Points on a hilly landscape, in no order, each with its height.
A ball rolls from a point to whichever of its 6 nearest points has the largest drop for the distance, and stops where none of them is lower. Distance is the straight distance between rows; heights are no part of it.
pured (h 1.64): [-11  -8  -9 -13 -13   2   3   7  -1   7 -29  -4  -1   9  -7  -2   7  -1
  19  -3  -5  -4 -20  -5  -9  -4  -7]
rig (h 5.56): [ 16  -4 -21   4  -8   3  -6   0  13 -10  11 -12  15   8 -17  -2  -4 -21
  19   5   0   2   8  -8 -12  10  17]
galif (h 6.76): [ 17   1   9   9  -1  -9   6  -9   4  -7  30  -2  22  -1   4   3 -13   4
 -12  18  21  13  27  20  -5  -3   3]
sigol (h 2.77): [  4   3  10  -2  -5  -7   4  -7  -5  -2  -4  10  12   9  10   0  -5   7
  -7  -3   4   6   3  13   6  -3 -11]
gati (h 0.31): [-14  -2 -17 -15   0   4   7   9   6   8 -31  -7 -22   2 -15  -3  19 -10
  21 -12 -16  -2 -27 -11  -1  -3 -11]
Pon (h 4.19): [ -1   2   1  18  17   7 -14   6  -1  -7  29   2  -7 -11  -1  -1  11 -13
  -4   8   3   5  14 -18 -12   1   7]
malo (h 3.49): [-23   2  -2 -18   5   9   4  10  -7  15 -15  -5  -4   4  10  -2   7  16
   5  10   9   3 -14   8 -17 -12 -15]
leta (h 2.29): [ -1  -1   4  -2  -5  -5   8  -7  -2   1 -12   9   1   5   5   1 -10   7
 -11 -12 -10  -6  -8  12  15   0 -10]
vulup (h 2.99): [ -3   9  13   8  15   3  -1   4  -1   1  14   3  -3 -10   8  -1   5   2
 -16   5  -2   2  11   3   7  -1  -1]
kiroz (h 3.21): [ 13   1  16  14   9 -10   2 -12  -5   2  14   6   9 -13   4   3 -16  13
 -25   8  13   3  16  13  10  -1  10]
bona (h 2.53): [  2  -7  -5  -4 -12  -9   6  -8   4   1 -21   1  -2  10  -2   0   2  -5
   6 -20 -19 -13 -13   3  14   0  -6]
fuf (h 4.74): [ 12  -2   6  16  19  -6  -6 -13  -5  -2  30   7  -3 -14  -9   2  -6  -9
 -17   2   0  -9  11 -14   7   0  24]
likot (h 2.06): [ -4   0   0 -12  -4  -3   8  -4  -8   4 -13   3   8   8   7   2  -3  12
  -6  -6   3   1  -3  18   4  -4 -18]
zapu (h 3.46): [  3   1  19  15  12  -2  -2  -6  -5   0  27   6   7  -6  10   2 -10  16
 -20  18  19  13  21  15   1   3   1]
bokit (h 5.66): [ -4  -2  -3  -1  -5   9  -7   9   5  -6  18 -13  11   1  -9  -2   5 -13
  11  22  23  13  13  -2 -23  -3  12]
Fosog (h 2.58): [  2  -6  -4  -3 -16 -12   6 -10   7  -4 -28   1 -13   8  -5  -1   1  -4
   3 -29 -24 -11 -14   0  19   3   1]
neba (h 2.32): [ -5   0   8 -21  -4  -4   7  -5 -14   5  -9   6   9  11  20   0  -9  20
  -5   0   9   4  -4  25  -2  -9 -22]
mefof (h 1.06): [ -7   0  -1 -16 -11  -3   2   2  -2   6 -14   2  14  14   0   0   3   9
   7   1  12   2  -9   5 -13  -7  -6]
logu (h 2.89): [ 13  -1   8  11  -7  -3   3 -11   2  -2   4   5   7   1  -1   1 -13   0
  -9  -7   4  -3   8   7  13   4  13]
ralu (h 1.21): [-13  -3 -18  -7  -4   6   1  11   3   8 -31 -10 -13   6 -14  -2  14 -11
  21 -10 -14  -1 -21 -17  -8   0  -7]
busus (h 1.38): [  5  -6 -12 -17 -29   0   3  -1   5   3 -15  -9  16  14  -4   0 -10   1
  30   4   7  -4 -14  -5 -19   0  11]
fup (h 2.23): [ -8   8  21   7  20  -2  -2   3   0   3  19   2  -3 -14  20  -3  -6  14
 -23  12   4  10  12   6   6   4  -3]
mur (h 2.85): [ -1   5  15  13  21  -5  -1  -5  -7   0  16  11  -5 -15   3  -1  -8   1
 -25   3  -1  -3   4  -8  10   2  10]
rusu (h 5.36): [ 14  -5  -3  16   7  -6  -3 -10   6 -10  22   2   4  -5  -7  -1  -4  -8
  -6   4   2  -5  16  -3   6   4  13]
gelan (h 1.58): [-14  -1  11  -8  21   1  14  -2  -6   6  -7   3 -24 -20  16  -2  -2  17
 -26  -3 -13 -12 -13  15  29  -6 -11]
lopu (h 4.54): [-16  -1   0 -24   4   4   8   7  -9  14 -15  -3  -5   7  16  -6   0  20
  -1   9   1  -2 -10  19   0 -17 -27]
poto (h 2.49): [ -8   2  -4 -13  -7  -3   5  -3 -10   9 -21   1  -2  11   3  -1   0  10
   3  -7   3   1 -12  16   0  -9 -15]
piv (h 2.13): [ -3  -1  -6 -12 -16  -2   3   1   2   4 -22   0   2  13  -2  -3   3  -6
  13 -13  -8  -4 -11  -1  -1  -2  -9]
Les (h 1.08): [ 14  -2   3  15  -5  -8   1  -8  10  -6   1   5   5   0  -8  -2  -3  -6
  -6 -12  -9 -10   4  -8  17   2  19]
rogu (h 2.95): [ -4  -5   5  -1   0 -12   9  -8   2  -1 -21   3 -16  -9  -6   5   2   6
 -10 -27 -19 -15 -15   1  26  -3  -9]
seza (h 5.21): [ 12  -3 -11  -4 -12   5  -5   0   7  -7  10 -15  18   2 -16   4  -1  -5
  20  23  16   7   7  -6 -28  -1  13]
Tarur (h 0.89): [-12   2   0   0  13   7   1  13   0   1  -9   7 -19  -8   6   3  13   3
  -4 -11 -13  -6  -6  -2  10  -3 -13]
bos (h 1.92): [-13   9  15  -2  33  -1   7   5  -1   2   5   7 -24 -21  22  -3  -3  18
 -26   7 -14  -8  -7   7  14  -7   1]
vofe (h 5.86): [  7  -3  -9   5  -2   6  -3   6   2  -8  20  -7  13   4  -7   2   3 -11
  11  13  13  13   9  -7 -18   1   7]
fibuv (h 1.27): [  7  -4  -6 -19 -29  -3   7  -5   4   2 -24  -3  15  15  -5  -2 -10   8
  26  -3   4  -4 -15   3 -12   0   6]
larud (h 3.31): [-20  -3  -8 -22  -3   8   5   3  -6  12 -23  -2 -11   5   9  -5   9  13
  10   3   1  -4 -18   5 -10 -16 -16]
Gog (h 1.74): [  6  -7 -13 -12 -32  -6   4  -6   6   2 -23  -7   9  16  -3  -2  -7  -6
  25 -11  -9  -3 -17  -4   2   4   5]
Dozez (h 2.96): [ -6  -2   3 -14   5  -4  12  -9  -9   6 -15   5   4   5  13  -2  -6  20
 -13  -6  -2  -3  -4  25  15  -6 -25]
Puvo (h 0.80): [-1  0  6  9  5  4 -5  1 -5 -4  8  5 -1  2 -4  3  5 -7 -3  0  1  4  6 -7
  4 -1 -1]
miru (h 5.24): [  0   6 -10  10   6   9 -12   6   9  -4 -10  -7 -16  -1 -16   0  10 -21
  16 -15 -14  -4  -4 -29   3   8  10]
ramiv (h 4.27): [ -7   4  15  -3   6   2   0   6  -5   3  18   1   8   3  15  -4  -6  10
 -14  17  13  19  14  14  -8   1  -9]
Mudu (h 1.52): [ -6   1  -6  -3  -4  11  -6  15   1   4 -10  -4  -2   6  -9   2   8  -6
  12   8   2   4  -4 -15 -19  -2  -2]
duz (h 1.68): [  3  -6  -4 -18 -17  -4   7  -4  -9   9 -23   0  17  16   6  -2  -5  12
  13  -5  10   0  -6  16  -3  -6 -16]
momi (h 4.53): [  2   3 -19   7   0  12 -11   7   8  -4   1  -9  -9   2 -14  -3  12 -24
  17   2  -4   6  -1 -25 -14  11   7]
lirab (h 2.86): [ -2  -3 -12   2 -12  -9  -1  -1  11   0 -24   2 -17   0  -6   0   9 -11
  12 -29 -23 -12 -17 -10  13   5  -8]
Vak (h 1.03): [-16  -5  -6 -17 -11  10  -1   6   2  11 -26  -2   4   7  -4  -1   7  10
  17   7   7   0 -17  -1 -26  -4  -7]
fivet (h 4.56): [ 14  -6 -25   5  -6   8 -13   2   5 -10  15 -12   8  -1 -17  -6   1 -24
  16   8  11   3   3 -14 -14   9  14]
daziv (h 3.07): [ 18  -8 -26  14   3   0 -13  -5  12 -10  19  -3  -3  -9 -20  -7   1 -24
  16  -7 -14  -6   7 -24  -2  10  19]
Ronuf (h 3.76): [  4   3  11  17  11  -3  -5  -4   0  -6  21  10 -11  -6  -4   1   1   0
 -15   4   7  -4   9 -10   5   3  15]
naguk (h 5.47): [ 13   6  13   1  -7  -4   5  -5  -4  -2  17   2  20   3   7   7 -12   5
  -3  20  22  13  23  17  -2   0  -3]
Lunan (h 4.10): [ -7   2   0   2   1   8  -7  12   4  -5   9  -8   4   3  -3   1   7  -8
  11  19  16  12   5  -7 -20   2   1]
Vipo (h 2.62): [ -2   2   7  -8  -1  -2   7  -2  -8   3  -6  11  14  10  16   7  -8  16
 -12   7   7   9   6  19   0  -3 -15]
litug (h 2.61): [ -1   4   7  12   4  -2  -3   1   1  -5  12   5  -8 -10  -6   4   3  -7
 -10  -6  -3  -8   8 -12  11   2   4]
lusad (h 2.42): [-10   1  -5 -10   0   1   5   2  -3   2 -17   1 -10   5   5   4   6   4
  -2 -11  -7  -2  -8   8   7  -1 -14]
kagek (h 2.41): [ -4  -5   9  -9   8  -9  10 -12  -7   5 -16   7  -3  -4  10   2 -10  20
 -24 -12  -1  -5  -8  32  24 -10 -18]
vefo (h 3.83): [  2   1   0  12  18   3 -15   1   1  -1  33   2 -14 -15  -9   1   7  -9
 -11   2  -1  -9  11 -23   1  -1  18]
Dilig (h 2.81): [ -5   2   4  13  13   0  -5   1   1  -5   0   8 -20 -13  -4   1   8   0
  -8 -11 -10  -7  -2 -13  14   1   8]
Vifo (h 2.80): [ 1  3  9  6  5 -2 -3  2  1 -5  1  3  6  2  7  1 -3  4 -9  1  3  4 11  7
  5  1 -5]
pifaf (h 3.57): [  5   0 -23  15   4   6 -16   5   7  -6  16  -8  -7  -8 -19  -2  13 -31
  19   0  -4  -1  -2 -26  -9  11  11]
Tor (h 2.39): [-12  10   7   5   9   4  -4  11   0  -1   6   5  -9  -5   7   3  13  -6
  -4   5  -3   5   2  -5  -5   3  -5]
guz (h 1.91): [ -6  -3  10  -3  13  -6   9   0  -5   4  -9   4 -18 -16   7   0  -4  13
 -23 -13 -12 -10 -11   6  23  -3  -4]
miro (h 1.46): [-14  10  16   0  20   6   3  11  -2   3   8   2 -10  -8  24  -7   0  16
 -20   9  -6   8   4   9   3   2 -11]
Bar (h 5.87): [ -5   0   8   3   6   7  -8   9  -3  -5  24  -6  11  -1   4   3   6  -8
  -1  22  22  17  15   6 -17   0   3]
dav (h 1.45): [-15   4  -1  -1  13   4   0   2   3   1 -14   2 -30 -10  -4  -1  14   0
   0 -20 -22 -12 -13  -7  18   2 -10]
Zosa (h 1.01): [-15  -3  -4 -11  -8   8  -1  13  -4  10 -18  -2  -2   5  -9  -2  10   0
  19   5   5   5 -15 -13 -21  -4  -7]
savut (h 3.78): [ 15  -6 -14  -6 -16   5  -2  -3   7 -10   6 -13  18  10 -15  -2  -6  -8
  24  12   9   2   5  -7 -22   6  13]
kag (h 1.65): [-13   8   9   3  20   2   5   2  -5   3   1   3 -15  -7  12   2   2  10
 -21  -3 -11 -10  -4   2  14   0  -1]
Fego (h 1.57): [-22  -3 -11 -19  -4   5   6   8   4   8 -26  -8 -12   5  -6  -3  18  -3
  14  -7 -11  -6 -20   0  -7  -7 -17]
tuzum (h 3.65): [ -4  -1  -2   9   3   0  -3   9   8  -3  -7  -3 -17 -10 -10   2  12 -13
   3 -18 -15 -10  -6 -15  13   5   4]
Sif (h 1.70): [ -8   1  12   2  16  -2   8  -3  -7   8  -5  10 -10 -13   8   3  -6  14
 -24  -7  -9  -7 -11  12  18  -3 -10]
neti (h 2.94): [ -2  -3  -7  -5  -9   8  -4   7   3  -3  -1  -7  12   2 -11  -1   6  -9
  13  13  11   4  -2 -10 -21   4   1]
dato (h 2.83): [  5  -3   1   6 -12  -3  -2  -3   8  -6  -9   1  -2   6  -3   3   3  -7
   4 -14  -8  -5  -3  -4  10   2   1]
veme (h 1.98): [ -3  -1  18   3  12  -6   3  -1 -11   5   0   5   1  -6  17   1 -12  15
 -23   6   4   5   2  22   8  -1 -16]
Mone (h 2.87): [ 0  2  0 -2 -7 -1  3  2 -5 -1 -9 -2  4  9  0  1  5  1  3 -7  1  3 -1  3
 -1  1 -5]
Kode (h 2.14): [ 12  -1  -2  -9 -19  -3   8  -2  -2  -1 -11  -6  18  18  -2   2 -10  -1
   8   2   9   3   1   9  -5  -4  -1]
goved (h 4.52): [  6  -2 -17   2 -16   7  -3   0   4  -4  -5  -8   3   9 -11  -4   7 -22
  24  -4  -6   1  -6 -19  -7   7   8]
lebal (h 2.40): [ -6  -1  -4   6  -4  -6   3  -2   4   2 -17   5 -12  -5  -4   1   7  -4
  -2 -23 -17 -12  -9  -4  15   2  -1]
fefis (h 1.82): [ -2   4  19   7   6  -4   8  -6  -5   7   1  12  -2 -10  12   4 -12  15
 -22  -1  -2   3  -1  10  14  -6  -2]
Sufan (h 2.10): [  1  -7  -8  -6 -17   8  -5   4   5   3 -13  -7   9   8 -12   1  -4   1
  23  13   6   3  -8 -12 -30  -1   8]
bano (h 4.00): [  4   5  15  11   9  -3  -3  -6  -1   1  20   7   4  -8   8   2  -6   3
 -18   8   6   7  13   7   0   0   5]
vup (h 3.03): [ -1   3 -11   1  -4  11  -1   8   3   0 -14 -10  -7   4 -13   2  12 -17
  16  -5  -5   0  -9 -19  -6   4   2]
Lafuf (h 4.18): [ 11   4   5  -6 -14  -3   5  -4  -1  -2  11  -5  23  11   4   2  -4   6
   6  16  19   7  14  12  -8  -3   3]
zusek (h 5.16): [ -4   3  13  20  21   0 -13  -2  -4  -1  34   1  -7 -13  10  -2   5  -3
  -9  16   5   8  18  -3  -2   6   7]
vep (h 2.30): [ -3   3   3   3  10  -5  -3  -2   1  -5 -10   6 -13  -9  -1   1   4   2
 -14 -16 -14 -11  -5  -5  18  -1   2]
Mezo (h 1.39): [-10   5  12   2  17  -1   4   3  -5   4   1   7 -12 -10  20   0  -1  13
 -17   1  -8  -2  -2  11   9   2 -10]
terer (h 3.33): [ -4   7  11  11  24   1 -10   3  -7  -3  29   8 -12 -20   3   3  -4   1
 -19   6   2  -7  10 -11   6  -2  17]
Beduz (h 1.84): [ -1   0  11  -3  14  -6   7  -9  -6   8  -6   8  -4  -8  13   3 -10  21
 -29  -2  -5  -3  -6  16  19  -1 -11]
Lidu (h 2.17): [  8   2  24   5  13  -7  11  -7 -14  10   6  10   0 -14  10   3 -13  13
 -32  -2   2  -3  -1  -1  19   2   7]
Bakuv (h 3.20): [  4   1  19   5  24  -4  10  -7 -16   5  23  13  -7 -22   4   2  -5   6
 -28   5   4  -7   3  -7  18   1  19]
poz (h 3.54): [ 12  -5 -12   4 -19  -5   1  -5   8  -7  -6  -3   2  15  -7  -3  -5 -12
  16  -9  -4   0  -1  -6   7   6   7]
Bevol (h 1.66): [ -6  -2   0  -2   4   3  -3   0   0  -2  -9   2  -7  -1  -1   1   6  -1
  -3 -16 -10  -3  -4  -1  11  -2 -10]
Givuz (h 1.07): [-17   1   5  -6  20   5   5   5   2   2  -7  -2 -29 -19  10   0  11  16
 -18  -6 -21 -12 -15   6  20  -5 -12]
gipo (h 0.44): [ -8  -1  -2 -14  -8   1  -1   7  -1   8 -15   1   7   9  -9  -3   5   6
  14   4   7   1 -10  -6 -19  -6  -4]
kurub (h 5.11): [ 24  -7 -24  -4 -20   3  -1  -1  12 -12  14 -16  24  10 -15  -2 -14 -12
  25   9  11   0  11  -3 -24   2  21]
vevi (h 6.75): [ 12  -2  -7   8  -4   6  -4  -1   6 -11  14  -4   9   6  -8  -2  -3 -16
  10   8   5  -1  10  -4  -3   5   9]
zag (h 1.67): [-11 -11 -17 -19 -19  -1   0   4   4  10 -38  -1  -2   6 -10  -3   5   9
  28  -5  -1  -5 -23  -3 -19 -12 -10]
pame (h 3.64): [ 14  -5 -10  17   2  -3 -10 -10  12 -11  28   3   1 -10 -22  -3  -5 -14
  -1  -7  -7  -8  12 -12   1   3  22]
dum (h 2.44): [ 13   2   1  -1 -16  -3   6  -6   0  -3  -9   2  11  15  -2   1  -5   1
   5  -9   0   1   0   5   2  -2  -1]
pibu (h 5.60): [ 30  -4 -15  10 -12  -1  -3 -11  12 -11  12  -5  11   1 -12   0 -11 -17
  14  -4  -3  -1  15   2   2   4  18]
Bige (h 0.99): [ -6   0   4 -19  -5  -3   8   2 -10   6 -14   0   8  10  14   0   0  14
  -1   2  11   5  -6  13  -3  -6 -20]
Duf (h 2.16): [  2   0   4   6   1  -2  -1  -1   1  -1  -5   6  -4  -2   1   5   2   1
  -5 -13  -5  -4  -2   1  12   3  -1]
Vik (h 4.68): [ 19   1  10  17   2  -9   0 -12   0  -3  15   9  11  -8  -4   2 -12   2
 -13   0   6  -2  15   2   6   1  15]
Tetig (h 3.72): [-11   7  11  -6   0   8   0  13  -7   4   9   0   8   4  16   0   0   7
  -8  20  13  13   8  13 -14   0  -9]
mig (h 3.77): [ 10   5  17   6   1  -3   9  -5  -6   3  10   9  13   3   9   5 -13  10
 -16   7  11  14  15  18   4   3  -4]
Dak (h 5.42): [ 13   4   9  10   3  -6   1  -7  -1  -4  23   1  11   0   1   1  -8   3
 -14   8  13   8  19  12   4   1   4]
zuriv (h 1.56): [-14  -4 -16 -14 -17   4  -8   3   4   8 -31  -4  -6   6 -17  -4   8  13
  26   0   0  -1 -21 -13 -30  -7  -5]
doka (h 1.97): [  3   1   9   5   8 -10  13 -11  -4   1 -13  10  -8 -11   2   2  -6  12
 -19 -16  -8  -9  -8   7  23   0   0]
Sug (h 2.27): [ -2  -6  -9 -14 -21  -9   8  -4   2   4 -32  -2   2  13  -4  -1   3  -1
  11 -20 -15  -5 -14   5  11   0  -5]
tivad (h 2.91): [-16   4   6 -17  11   4   9   5 -12  11  -1   1  -1   2  26  -7  -3  18
  -8  15   0   6  -1  23  -2 -10 -23]
bez (h 0.94): [ 14   3  16  13   6  -7   6 -10  -3   0  21  10  12  -8   5   2 -19  16
 -23  13  19   9  25  21   7   3   2]
demov (h 0.26): [-16   0  -4  -7  14   3   2   5   1  -1 -12   2 -26 -10   6   0   8  11
 -12 -17 -16 -14 -14   3  18  -5 -14]
gira (h 4.17): [  5   2 -11   8  -7  -2  -8   1   8  -5  -9   1 -13   3 -14  -2  12 -19
  13 -17 -16  -6  -8 -23   6   6   6]
Kose (h 2.76): [ -3  -2  -5 -14  -9  -9   8   2  -1   5 -22  -2  -4   6   0   0   3   4
   1 -16  -8 -10 -14  11   8  -6 -16]
Rufad (h 1.00): [ -3  -3  -6 -18 -23   0   0  -2   1   5 -23  -1  13   9  -6  -2  -3  12
  21  10  10  -6 -17   0 -23  -6  -1]
rifa (h 2.25): [  2  -2  -1  -7 -15   4   0   0   1  -2  -3  -3  17  11   2  -1   1   1
  14  11  15   4  -2  -1 -14   1   0]
kozuz (h 3.96): [-11   4  15 -10   8   3   1   7 -10  13   1   4   5   5  24  -1  -2  15
  -6  12   7  17   9  23  -5  -1 -16]
gov (h 3.27): [ -2   6  -6   9  11   7 -13  10   3  -6  14  -2 -10  -3  -6   1  13 -14
   6   2   0   4   8 -18  -3   3   4]
vaket (h 6.16): [ 23  -4  -1  15   7  -8   4 -14  -5  -3  27   7   6 -12 -13   2 -13  -8
 -13  -1   0 -12  10  -8   9   0  32]
zizus (h 3.30): [  6   3   9  10  14  -5   0 -11  -7  -3  14  10   0 -14  -8   2  -4  -5
 -18  -1  -1 -10   3 -10  17  -3  20]
bubu (h 3.44): [-1  3  5 -5  2  5  0  4 -7  4  3  2  5 10 10  1  2  7  0  5 11 10  4  6
 -4 -3 -7]
dat (h 3.84): [ 13  -5  -8  18 -11  -4  -3  -3   9  -7   2   0  -4   0 -11  -4  -2 -18
  11 -17 -15 -10   2 -14   8   6  19]
setul (h 3.26): [ -8   1   2 -10  -9   5  -1  12  -6   5   2  -8   9   4   3  -3   4   5
   6  18  18   9   0   1 -22  -4  -6]
des (h 2.35): [  4   0  11  10  13  -9   3  -8  -5  -1  -1   7  -5 -12  -3   5  -6   4
 -24 -10  -8  -9   2  -4  22   0  11]
ligab (h 1.49): [-23   4  -2 -11   8   5   8  13   2   7 -10  -3 -18  -1  13  -1   8   7
  -6  -4 -13  -5 -11  12   6  -8 -20]
sabi (h 3.73): [  2   0  -3   9  -7  -3  -5  -3   6  -4  -1   0  -8  -2  -9   1   2 -13
   3 -14 -10  -3  -3 -18  15   7   5]
zul (h 3.51): [  0   3  11 -15   2  -7  10 -12 -10  13  -4   6   9   5  22  -1 -14  26
  -9   1   9   8  -5  33   6  -6 -28]
pefar (h 2.54): [ -8   7  -2   8   7   8  -8  11   0  -2   3  -2 -11  -5   2   0  12  -8
   2   0  -6   0  -1 -15  -1   1  -5]
kudat (h 2.07): [  5  -1 -14  -5 -17   4   1   1   4  -1 -23  -5   9  12  -7  -4  -1  -6
  24  -2  -3  -2 -12  -6 -10   0   6]
Bam (h 0.95): [-16   0  -9  -9   0   7   3   9   3   3 -19  -5 -14   3  -2   3  19  -6
  10  -8 -10  -2 -16  -9   0  -5 -11]
Dos (h 2.74): [  6  -5   5   9  -8  -7   4  -9   6  -5 -17   7  -2   4  -7  -1  -4  -5
  -6 -24 -19 -11  -7   0  21   6   7]
tivim (h 3.88): [ -1  -2 -13   7   0  10 -12  11   2  -4  13 -15   2   1 -12   1  14 -20
  13   9   6   5   6 -16 -14   9   7]
lafu (h 7.83): [10 -2  3  7  3 -2 -8 -8  5 -5 24 -3 11  2 -4  1  0 -4  0 18 18 10 20  5
 -9  3  2]
mam (h 3.74): [ -6   2  16  -4   4  -3   4   2  -8   8  12   3   8   6  24   4 -10  12
 -12  18  12  14  15  19  -5  -1 -14]
melu (h 3.75): [-10   8  18  10  14   0  -8   6  -3   3  33  -3   2  -8  17   1   2   6
 -15  26  13  16  21   6  -3   4  -1]
dibiz (h 2.84): [-13   6  17  10  26   5  -9   9  -4   1  24   2 -11 -15  12  -4   1  10
 -21   8  -7  -2   5  -9   3   5   7]
tuki (h 5.49): [ 11  -1 -15   9 -10   0 -12  -2  14  -6   2  -2  -3   1 -18  -4   6 -24
  18  -9 -14  -6  -6 -21   3  12  13]
lezar (h 2.75): [  1   3   7 -10   2  -7   7  -8 -11   4  -4   8   9   2  13   2  -9  17
 -12  -6   4   7   2  28   8  -7 -18]
bunev (h 2.43): [-15   4   2 -18   2   4   6   8  -9   6 -15   0  -1   3  13  -1   6   8
   0   7  -2   4  -7  11  -7  -7 -20]
Bipu (h 0.75): [ 15  -3 -22  15  -1   2 -11   0   9  -7  24  -5  -1  -8 -17   1   7 -24
  11  -7   1  -2  15 -18  -7   8  20]
bep (h 0.81): [-13   4  13  -4  19   5   9   5   3   5   3   3 -10  -9  22  -2  -3  22
 -19   7  -6   7  -1  17   8  -3 -20]
rapu (h 1.85): [ -5  -4  -9 -12 -12   1  -1   6   1   1 -20  -5  -7   6  -6  -1   8  -8
  16 -15 -13  -2 -17 -11  -2   0  -9]
Vuze (h 4.58): [  0   0 -13   0  -2   7  -8   8   5 -12  12 -14  14   3 -12   1   6 -14
  16  22  13  11   4 -13 -27   5  13]
gotoz (h 2.56): [-14   3   7  -1   4   5  -4   6  -4   0   5   2  -9   1  13   6   9   1
  -9   3  -3   6   2   3   0  -1  -8]
Suk (h 4.61): [ 23  -8 -32  10 -12  -1  -6 -10  16 -10  10 -16   3   0 -18  -2 -11 -23
  19  -8  -9  -6  13  -9   2  12  28]
vizog (h 3.34): [  8   3  16   6   0  -4   7 -10  -6   2   8   9  10  -1   6   2 -11  10
 -16  -1  12   4  13  15  10  -1  -5]
tobog (h 4.28): [ 10   1  16  18  12  -9  -3 -13  -7  -1  29   8  10 -11   6   5 -10   4
 -23  11  15   6  16   9   6   0  14]
migob (h 3.47): [  2  -4  -9   8 -13  -5  -2  -2  11  -2 -18  -1 -14   4  -8   1   4 -16
  10 -23 -23  -8  -9 -18  11   3   3]
zurar (h 4.86): [  9   4   7  17  18  -2  -8  -8  -4  -1  34   5   2 -16  -1   5  -6  -2
 -18   8  10  -3  19  -4   4   2  16]
tig (h 4.94): [ -4   6   2   8  11   8 -12   8   1  -6  24  -1  -1  -6  -1  -2  11 -11
   3  14   9   7  20  -7 -10   2   4]
disa (h 3.05): [  9  -7 -13   1 -22  -7   3  -5  10   2 -18  -7  -2   9  -7  -3   1 -19
  20 -14 -18  -5  -7 -11   1   7   8]
Guna (h 2.93): [-10   2   4  -4   6   8  -3  11  -2   5  -1   2   2   6   4   2  12   0
  -2  11   4  10  -1   2 -12  -3 -12]
bure (h 2.21): [-12   7  15   3  26   6  -2   8  -4   2  16   9 -17 -16   6   4  -5   5
 -19   1 -10  -8  -1 -14  12  -2  10]
Kofon (h 4.45): [10  2  4 -1 -5 -3  4 -3 -7 -1  5  3 18 13 10  6 -6  4  1  8 14 11 14 16
 -6 -2 -3]
pigo (h 3.06): [ -1   0 -14  -3 -14   3  -1   7   8   2 -20  -6  -4  10 -11  -2   8 -15
  22  -6 -10  -1 -13 -15 -11   6   7]
Pota (h 1.17): [  4  -3 -14  -1  -8   4  -5   5   5  -6  -3  -9   3   8 -11  -3   4 -11
  18   4   3   4  -1 -13 -11   2   8]
galuz (h 6.67): [ 15   1  -7   1  -8   1   2  -2   5 -10  17  -8  21   9  -4  -4  -5  -7
   6  12  17   7  14   3 -14   2  14]
tifus (h 2.57): [-13   0   6 -12  14   1   6  -4 -12   8  -7   2 -12  -2  23  -6  -2  19
 -15   2  -6  -1  -7  25  11  -7 -26]
teras (h 1.95): [ 12  -3 -11  -9 -22   5   0  -2   7  -4 -10 -11  17   9 -10   1  -9  -1
  31   9  10  -3  -7  -9 -26   3  15]
fose (h 2.82): [ -2  -1  -6   1  -2   0  -2   5   1   0 -11  -3  -8   5  -9  -1   9 -11
  10 -11  -8  -3  -5 -16   5   5  -4]
dira (h 1.42): [ -3  -8 -13 -24 -26  -5   2  -6   0  11 -30  -2   8   9  -3  -7  -2  13
  27  -2   2  -9 -26   9 -18  -5  -4]
Peguz (h 4.12): [  6  -1  -3   9  -6   5  -7   0   1  -7  -2  -1   2   5  -7  -1   6 -16
  13 -10  -6   1   4 -10  -1   7   4]
galek (h 4.20): [ 11   1  20   2  -2  -4   6  -7  -8   0  18   7  19   4  11   5 -17  18
 -10  18  20  19  23  24  -2  -2  -7]
dig (h 3.00): [  4  -5 -12  15  13   4 -13   4   7  -8  21   0  -8 -13 -10   1  11 -21
   6  -5  -5  -2   9 -25  -3   4  16]
tiv (h 5.20): [ 18  -8 -21  -4 -17   4  -3   0  14 -11  14 -21  22   4 -18  -1 -14 -10
  25  15  16   1   6  -6 -30   5  19]
per (h 4.98): [ 20  -2   0  12  -6  -4   0  -7   2 -12  15   1  10   6  -5   1  -9   1
  -2   1   9   0  17   3   3   1   9]

Where does a ball stop that starts at each point below?
Dilig -> demov
migob -> demov
Fosog -> gipo
gira -> gati
bona -> gipo
tuzum -> demov
fuf -> bep
vaket -> bep
